Each row is a point on a landscape with many valleys, with its height.
From any point a ball rolls to the lowest of the 5 points nearest to it. It stops when none of these is lower. Distance is the straight distance between rows; heights are no part of it.
Z67 height 35.0: [ 90 164 115 138 127 189  95 105  76 131 106]
Z540 height 39.5: [114 160  63 158 113  90 112 130  83 197 120]
Z190 height 41.7: [ 98 192 155 171 132 216 115 100 103  83 167]
Z532 height 54.6: [139 104 135 127 124  99 133 132 151 143 117]
Z910 height 44.5: [191  78 132 136 117  76 103  95 127 100  65]
Z441 height 53.9: [126 109 128 124 133 107 148 149 148 153 133]
Z796 height 26.2: [111 133 121 124 134 133 137 157 139 160 142]
Z213 height 33.1: [115 136 149 117 143 177 121 123 129 108 134]
Z290 height 45.9: [129 117 145 116 129 152 106 109 130 116  93]
Z677 height 69.9: [123 121 133 108 141 122 160 168 158 138 165]
Z529 height 55.2: [139  93 156 106 120 143 114 108 147 108  83]
Z864 height 36.0: [ 95 177 149 147 130 214  99  86  88  87 141]
Z371 height 42.0: [156 110 107 152 122  72 121 116 119 160 105]
Z956 height 13.9: [130  99 182  94 134 168 135 111 167  70 123]
Z347 height 71.9: [133  87 159  76 131 148 152 134 169  70 133]
Z950 height 41.3: [156 124  89 164 117  65 117 117 108 178 105]
Z608 height 12.4: [113 161 157 130 148 194 122 105 122 101 148]
Z465 height 24.4: [136 122 104 145  98  98 100 100  72 145  77]
Z393 height 26.3: [103 173 141 140 137 194 120 125 118 107 154]
Z977 height 77.2: [109 146 142 102 160 142 176 175 158 118 200]
Z405 height 42.5: [ 96 171 139 140 150 181 133 150 129 131 166]
Z996 height 44.8: [129 121 167 104 131 178 118 109 144  79 110]
Z101 height 28.3: [108 165 135 132 128 187  96  98 102 104 117]
Z875 height 48.5: [157 107 118 137 116  83 115 110 132 147 105]
Z250 height 42.2: [122 140  88 144 113  96 107 141 108 188 119]
Z815 height 35.8: [120 144 173 130 146 197 140 115 147  73 163]
Z809 height 37.0: [157 118  98 158 124  61 138 136 133 186 134]
Z296 height 60.2: [101 158 165 139 159 175 162 153 145 108 194]
Z893 height 28.1: [112 137 136 111 134 145 137 139 138 145 144]
Z143 height 54.8: [ 86 171  92 146 127 139 122 163 106 186 137]
Z634 height 46.8: [ 92 190 158 167 136 199 134 127 114  98 193]
Z899 height 73.9: [122 104 138  86 136 103 170 170 184 113 163]
Z902 height 47.8: [174  82 121 126 113  82 143 118 159 123 108]
Z786 height 20.7: [156 104 114 139 121  62 153 144 154 161 137]
Z630 height 64.8: [106 143 145 114 152 145 154 160 146 135 188]
Z931 height 39.2: [162  88 116 135 117  78 132 124 149 138 107]
Z584 height 15.5: [128 120 124 137 113 124  90  99  93 128  70]
Z820 height 35.5: [174  98 111 154 102  74  90  93  92 117  56]
Z61 height 53.6: [141  95 149 113 121 121 120 122 145 118 110]
Z694 height 58.4: [ 90 173 140 153 148 176 162 168 137 127 199]
Z938 height 69.7: [148  85 149  97 119 119 137 133 162 113 109]
Z856 height 26.4: [106 139 102 125 101 141  79  89  49 131  63]
Z258 height 44.4: [186  97 111 149 118  70 108 100 114 136  84]
Z633 height 82.0: [114 121 139  96 155 128 176 174 179 105 187]
Z812 height 33.4: [201 106  91 149 129  33 155 131 148 149 133]
Z483 height 37.8: [ 93 172 120 139 140 174 113 129 100 143 143]
Z596 height 31.5: [129 114 131 126 114 121 104 117 115 142 100]
Z500 height 42.6: [107 144 118 132 137 163 109 116 103 149 118]
Z804 height 41.1: [101 151  91 142 117 138 114 127  96 172 102]
Z951 height 47.0: [115 137 118 129 131 121 128 142 120 162 126]
Z957 height 53.3: [127 136 108 152 125  94 133 155 127 183 132]
Z665 height 89.0: [110 122 138  73 146 111 193 182 193  80 202]
Z298 height 35.7: [137  91 114 108 126  70 174 159 162 145 156]
Z125 height 89.5: [110 121 153  81 151 132 173 168 175  78 189]
Z759 height 33.2: [129 130 102 152 111  89 108 117 105 165 102]
Z430 height 29.0: [119 141  84 145  99 103  89 100  42 153  72]
Z433 height 25.6: [141 130 104 146 105 103  80  80  60 129  63]
Z408 height 83.5: [122 109 153  88 137 132 151 147 163 105 154]
Z526 height 33.6: [121 148  73 150 104  97 101 115  73 181  97]
Z649 height 78.7: [122 126 163 108 150 163 157 152 159  97 180]
Z590 height 53.8: [165  84 137 124 110  92 115 109 141 105  79]
Z842 height 58.6: [123 119 161 103 142 164 139 129 159  89 142]
Z374 height 48.7: [211  87 103 148 123  60 113  92 129 104  78]
Z761 height 27.9: [ 96 180 139 138 136 194 107 118 101 116 131]
Z326 height 61.3: [147  95 131  84 119 103 164 155 177 111 146]

Two balls start at each pair of points below. Name the first point that both come to, or write -.
Z804 / Z290 -> Z584
Z899 / Z902 -> Z786
Z258 / Z529 -> -
Z649 / Z532 -> -
Z483 / Z67 -> Z608
Z374 / Z61 -> Z584
Z977 / Z665 -> -

Call two points neighbours if one is among the 5 nearest of the other. Go from one point of each pair to the other, from neighbour to neighbour, staying as low as possible. Name the highest point that can't be avoided.
Z786 / Z608 -> Z950
Z956 / Z608 -> Z996
Z584 / Z608 -> Z67
